Points on a hilly landscape, in no order, each with its height.
From any point a climber steps to the highest of the 5 points nearest to it. It stops when none of these is higher. Distance is the straight distance between rows; heights are no part of it.
(210) (h 250): [  0   6   0  -7  18 -14  -4  17   9   2   8  13  -9 -16   3  -8  -5   0
  -2   6]
(930) (h 399): [  5  17 -21 -11 -18   5   5   4 -11  12   1  -5   5 -13   2   5 -14  17
   2  -9]
(604) (h 201): [-20  -1   6  -8  -6  -2   3 -12   0  10  -3  -3 -10  -8  -7  12   9  -4
  -4   0]
(941) (h 279): [ 10   7  12   7  18  -3  -8  10  18  -8  -7   3 -14   3   4 -11   8  -8
  -9  11]
(578) (h 287): [ 20  17   2   0   7  -2  -1   4  27  -8   0   4  -8 -10   9 -23  -3  -4
  -8   6]
(626) (h 237): [ -9 -11 -18  -8   9   1   8   2 -11   6  -4  -4  22 -10  -3  -9   2   4
  -1 -13]
(876) (h 416): [ -6  -6  12   3  -9  -4  -7 -20  17 -15 -22 -12 -10  11   0  -4  17 -17
  -7  11]
(39) (h 296): [-14  -8   8  -3   4   8   1 -10  -4  -3  -5  -5   5   3  -4  -8  13   2
  -9  -1]
(895) (h 64): [-27 -18  14  11  -8 -29 -10 -12  -8   6  22   7 -10  12 -17  40 -22  -1
   6   9]
(110) (h 336): [-12   4   6  -1  -2 -16   3  -7  18  -8  -7   2 -22 -10  -1  -2   5 -13
  -4   4]
(958) (h 537): [ 21   8  -8   8   0  12  -1   9 -14   2   3   8  -2  -5   5   8   1  -3
  -3  -4]
(864) (h 464): [ 13  -2   3   9   7  14   3   2   3  -8   3  -6   7   6   7 -10   7  -8
  -8   0]
(279) (h 97): [  4  17 -11   4   1  -5   2  -2  11   5   1   2 -14 -23   8   3  -6   3
  -4  -7]
(1012) (h 124): [  1   1  -1  -3  15   0   6   7  -1   0   9  19 -17 -21   2  10   1 -11
  -2  -3]
(182) (h 257): [  2  17  -1   6   7 -13  -6  -1  23  -8  -5   3 -20 -10   7  -2   2  -4
  -4   8]
(343) (h 371): [  0  -3 -17 -11  12   2  17   6 -27  29  -1   3  22 -10  -1   0  -9  15
   6  -9]
(77) (h 387): [  9   0 -15  -4  12   6  17  -5  -8   2   5   4  13 -16   3  -3  -4  -4
   3  -8]
(113) (h 233): [-10   1  11  13 -14  -2  -6 -11  -2   9  -7   8 -18   0 -12  38   0 -14
  -5  -1]
(241) (h 357): [ 11  10  10  16  -2   0  -9   2  14  -5  -1   8 -20  -9  11   5   3 -14
  -4   4]
(802) (h 912): [  2 -15  19  12   8   1  -5   7  -3 -10  -8   3 -16  10  -5  15  17 -20
  -4   9]
(937) (h 265): [  2  11 -12 -15 -13  -2   9  -9  17  -7  -1  -1  -3  -5   9 -15  -2   2
  -7  -6]
(760) (h 482): [-18 -15  17   5  10 -10  -6   9   3  -1   3  -1  -3  16  -9   3  16  -7
   2   9]
(125) (h 515): [  7   3 -12   0  -7  20  10  -6 -17   9  -1  -2  21  -1  -3  -3   2   0
  -3 -12]
(18) (h 253): [  5   1 -13  -9  22   0  13  12   1  -9   5 -10  31  -1   5 -29   2   2
  -2  -8]
(49) (h 440): [ -7  -9  15  16  -1  -4  -4   1  -3   2  -1   5 -16   4  -4  24   9 -11
   1  11]
(146) (h 354): [ -4   8  19   9 -15  13  -5 -22   8 -17 -11 -18   5  17   1 -14  15   0
  -2   0]
(821) (h 334): [-13  -6   9   7 -16  -7 -14  -2  -3   8 -10  -2 -10  11 -13  20   2  -3
   0   2]
(541) (h 358): [ -8  -7  12  13 -12  15  -4  -1  -9   5  -3  -6  16  19  -9   6  14   0
 -10   2]
(875) (h 241): [ -5   0  15  16 -10  -7 -11  -3  -1   1   0   0 -19  -2 -11  30  -2 -11
   9   7]
(1039) (h 297): [ -3   5   9  -4   2 -11  -2  -5   1   0   6   6 -20 -18   1  15  -1  -9
   7  -5]
(350) (h 125): [ -7 -22  11   7   6 -12 -11  11 -13   9  23  15 -18   2 -12  37 -10  -5
   6   7]
(521) (h 415): [-13   5 -11 -18 -12   4   6  -4   3   3  -1  -5   7  -6   5 -11 -13  12
   0  -4]
(545) (h 290): [-11  -1  -8 -22  20   5   7  -5  15 -17  -1 -11  17   2   1 -27   3   4
   1  -4]
(61) (h 203): [ 14  -4 -25 -25  -7  12  15 -23  10 -36   6 -26  26  10   9 -34 -16   1
  -4  -5]
(278) (h 308): [ 15  10   3  11   8   3   0  -9  25 -10   2   2  -5  -2  12 -10   8  -5
 -12   4]
(648) (h 256): [ -8 -11  11   6   6  -6  -4   2 -15   5   2  12 -15  -3  -4  25   2 -14
  -1   3]
(933) (h 350): [ 13  -8  20  25   6   7 -13  14  -4  -2   3   0  -2  22  -1  -6  15   1
  -1  10]
(748) (h 205): [ 16   1 -26 -14   8   4  11   4  -6 -14  -3 -26  32  -1   0 -31 -12   3
   5 -12]
(819) (h 378): [  1  -5   1   3   6  11   3  11 -10  10  -2   9  -2  -3   0  11   7  -2
   1  -1]
(402) (h 768): [-12   7 -10 -22   3 -17   8  -3  -2   8   3   7   2 -18  -1   1 -17  20
  13 -15]
(203) (h 111): [-11  -3  17   5  -4 -10  -9 -13  -1  -1  -4   5 -22 -11 -10  30  -4 -10
   7  -1]
(893) (h 266): [ -9 -10  10   6  -5 -13   0  -1   5   1  -7  -3 -17   4  -6  23   0 -10
  12  13]
(349) (h 536): [ 15   6 -24  -3 -11   2  13  10 -23  12  -1  -9  20 -11   0   2 -16   6
   6  -6]
(944) (h 380): [  6  17 -17  -5 -24  13   4  -7  -5   3  -8  -8  11  -9   4  -4  -8   1
  -2 -10]
(65) (h 556): [ 23   8 -14   8   0   4   4  21 -17   7   7   0  14  -9   9  -2  -5   6
   4   0]
(971) (h 557): [  1   6  -5   1 -10   8  -6   3  -8   4   0 -11  12  15   4  -6   5  15
   4  -2]
(138) (h 400): [-13 -29   5  13  -4  11   0   1 -24  17  17  18   1  18  -9  18   0  -3
 -11   7]
(839) (h 145): [ -6  10  -5 -18 -26   4  -5 -16  24 -12 -13  -5  -6  13  13 -26 -11   4
   4   8]
(429) (h 880): [ -6  -4  -5   2  -6   2   0  -5 -18  16   6   9   5  -1  -6  17  -5  14
   2 -11]
(785) (h 42): [  8 -16  13  14  -5  -1  -6  -2  -8  -4   6   6 -38   1 -11  37 -11 -24
  -1   6]
(190) (h 365): [  7   4   5  12  -8  20  -2  -8   1   1  -3   3   0 -10  -2   8   6  -6
  -6  -9]
(170) (h 455): [  9   7  -9  -1  13   1  -3  21   2  -1   1  -2  11   0   8 -20   3   7
   1   4]
(699) (h 295): [  5  -7   9  11  -7  12  -5  12 -14  13  10  13   0  13 -13  17   7   3
  -2   0]
(462) (h 210): [  8   4 -18 -16  10  -4  14   4   0  -6  -1 -16  29  -5   2 -31  -3   7
   1  -2]
(196) (h 234): [  2   1 -15 -19  -2   9   5  -3   3 -18   2 -16  27  13   8 -32  -6  17
   7  -7]
(947) (h 386): [-20  -2   1 -13  -4 -11  -5  11   1   9  -8  -5  13  16  -4 -15  -5  20
   7  -6]
(881) (h 212): [ 20   2 -17  -9  -2  -5  10   9  -2 -12  -1 -19  25   1   6 -25  -8  11
   8   4]
(5) (h 438): [  1  10  16   4 -19   1  -5 -17  14  -8 -21  -9  -9  16  -3  -5  15  -7
  -6   5]
(236) (h 627): [  8  -1  -8   9 -11   6   1  11 -18   7   6   0  18   3  -1   3  -9  17
   3  -7]
(173) (h 359): [ 10   5  -6   1  12  10  13  -5   7  -9  -1  -7  12  -6   4 -20   4  -8
  -9 -10]
(477) (h 148): [ -2   5  16  15 -24 -10 -12 -14   2   3  -5   3 -18   7 -14  35 -10  -5
   2  -3]
(640) (h 204): [ 21  15 -24   0  -1  -2   3 -13  27 -16   7   0  16  -1  17 -34  -6  -3
 -11  -3]
(78) (h 370): [-13  -8  13  -2  11 -17  -7   3   9   1  -7   7 -14   2  -6   2   4  -3
   6  13]
(20) (h 861): [ -7   2  13   7 -10  -1  -3 -10  11  -8 -15  -7 -17   1  12   3   8  -7
   1   7]
(428) (h 396): [-13  -3   9  10 -13  -9 -11   1  -6   6  -4  -7   1  25  -6   6   1  11
   1   4]
(883) (h 502): [ 10  12  -8  -3  -2   6   2   4   2   2   1  -5   8   6   6 -17   3   7
   7  -2]
(773) (h 695): [ 18   8 -11   4  10  18   5   5  -4  -2   6   6   1  -4   4   6   3  -7
  -7  -6]
(845) (h 426): [ -5  -1   7  -7   2  -6  -4   7   5  -2  -6  -6  14   8   6 -16   4   7
   8   4]
(743) (h 401): [ -9   0  15   6   2  -6 -14   4  -1   3  -3   0   2  19  -8  -3   4   6
   7  18]
(946) (h 398): [ 14  -5  -8   3  22  11   6   5   3   0   9   9   7 -14  13  -6   7  -5
  -3  -5]
(152) (h 373): [  4   7  -4  -8  27  -3   3  10   3  -1   0   4   7  -9   7 -20   6   3
  -4   0]
(1035) (h 335): [  4  16   5   7  -2   0  -3  -1  21 -14 -10  -4  -2  12   7 -15   5   0
   2   7]
(805) (h 258): [ -1  10 -11 -15   2   4   9  -8  20 -23   0  -3  15  -1  11 -30   2  -5
 -14  -4]
(379) (h 332): [  2   9 -15 -14 -22   8   0  -4  -1   2  -4 -14  10   0   8 -17 -15  10
   5  -9]
(197) (h 274): [  3 -11  -5  -2  16  13  12   6 -15  13  16  18 -10 -11   3  12  -5   1
   1  -3]
(818) (h 374): [ 4 -6  0  0 18  3 -5 13 -8  3  0 -8 18  8  1 -8 13  8 -2 -3]
(15) (h 521): [  0 -11   0   8   0   7  -5  -1 -23  17  13  18  -7  -9  -9  21  -6  -1
  -1  -5]
(103) (h 157): [-18  -6  12  -7  -5 -22  -1 -19  15   1 -18 -10 -16   4  -2  15   6  -8
   8  12]
(355) (h 222): [  1 -36   9   1   6   6   0   7 -16  10  14  26 -18   3  -8  31  -2 -13
  -1  12]
(865) (h 475): [-13  -2  -8  -4 -21  -2  -8   8  -6  17   2  -4  14  13  -5  -9 -11  21
  11  -4]
(502) (h 457): [  2 -16   8   5  16  -1  -3   5  -5   1   0   3 -10  -2  -9   6  17 -13
  -4  10]
(962) (h 379): [  3  -5   2  -6  20  -7   4  28  -6   9   5   4   9  -3   6 -12  -1   9
  11   3]
(692) (h 471): [  4   6  -3  -8  -8  16   4  -6   5  -8 -10 -12  16   2  -2 -13  10   1
   1 -11]
(81) (h 202): [ -2  -7  17   3  10 -15  -1   2  13  -9   2   1 -25  -7  -2  18   3 -13
   3   9]
(532) (h 366): [-13   0   0 -16  -3   0  -4  -5  11  -7 -12  -9   7   3   3 -22   4  16
   5   4]
(623) (h 402): [  9  17   5   6 -12  -4 -10  -7  20  -5  -4   0 -24  -5   6   0   2   1
   1   5]
(841) (h 116): [  0   0   7   2  20 -14   3 -13  23 -17 -12   2 -17  -6   5  -2  13 -18
 -10   7]
(407) (h 362): [  2  -9   4  15  -2   6  -9   7 -13   4  11  15  -7   4  -2  18   3   5
   2   3]
(243) (h 699): [  7   5   6   5  -1   1  -8   2  -6   5  13  11 -19  -6  -3  21 -13  -1
   5  -4]
(169) (h 247): [  6  22  -2  -5 -20   0  -4  -7   9   1  -4  -6 -10  -7   2   3  -7   5
  -2  -7]
(50) (h 565): [-33 -16  11  -2   1  -4   1  -4 -17  14   9   6   8   6 -13  19  -2   8
 -11  -5]
(246) (h 501): [  1  -5  -4   2   7  -4   3  10 -22  14  16  10   1 -15  -1  14 -13  11
   7  -7]
(348) (h 179): [ -4  13  -8 -18   6 -13   8   0  19 -10  -3   2   2  -2   5 -31 -12   7
  -2  -2]
(857) (h 384): [  1  -6 -17  -7  -2   5  15  -7 -34  21   4   5  25   2  -8   4  -9  13
   3  -8]

Call two points neighbours if one is among the 5 nearest of the other. Go from one point of each pair to the other, from neighbour to neighbour, staying as high as possible. Name the lowest point that can't be avoided.
(802) / (521) => (743)
(243) / (429) => (15)
(429) / (773) => (65)

For each start below, name the point where the climber stops.
(152) => (429)
(805) => (429)
(462) => (429)
(210) => (429)
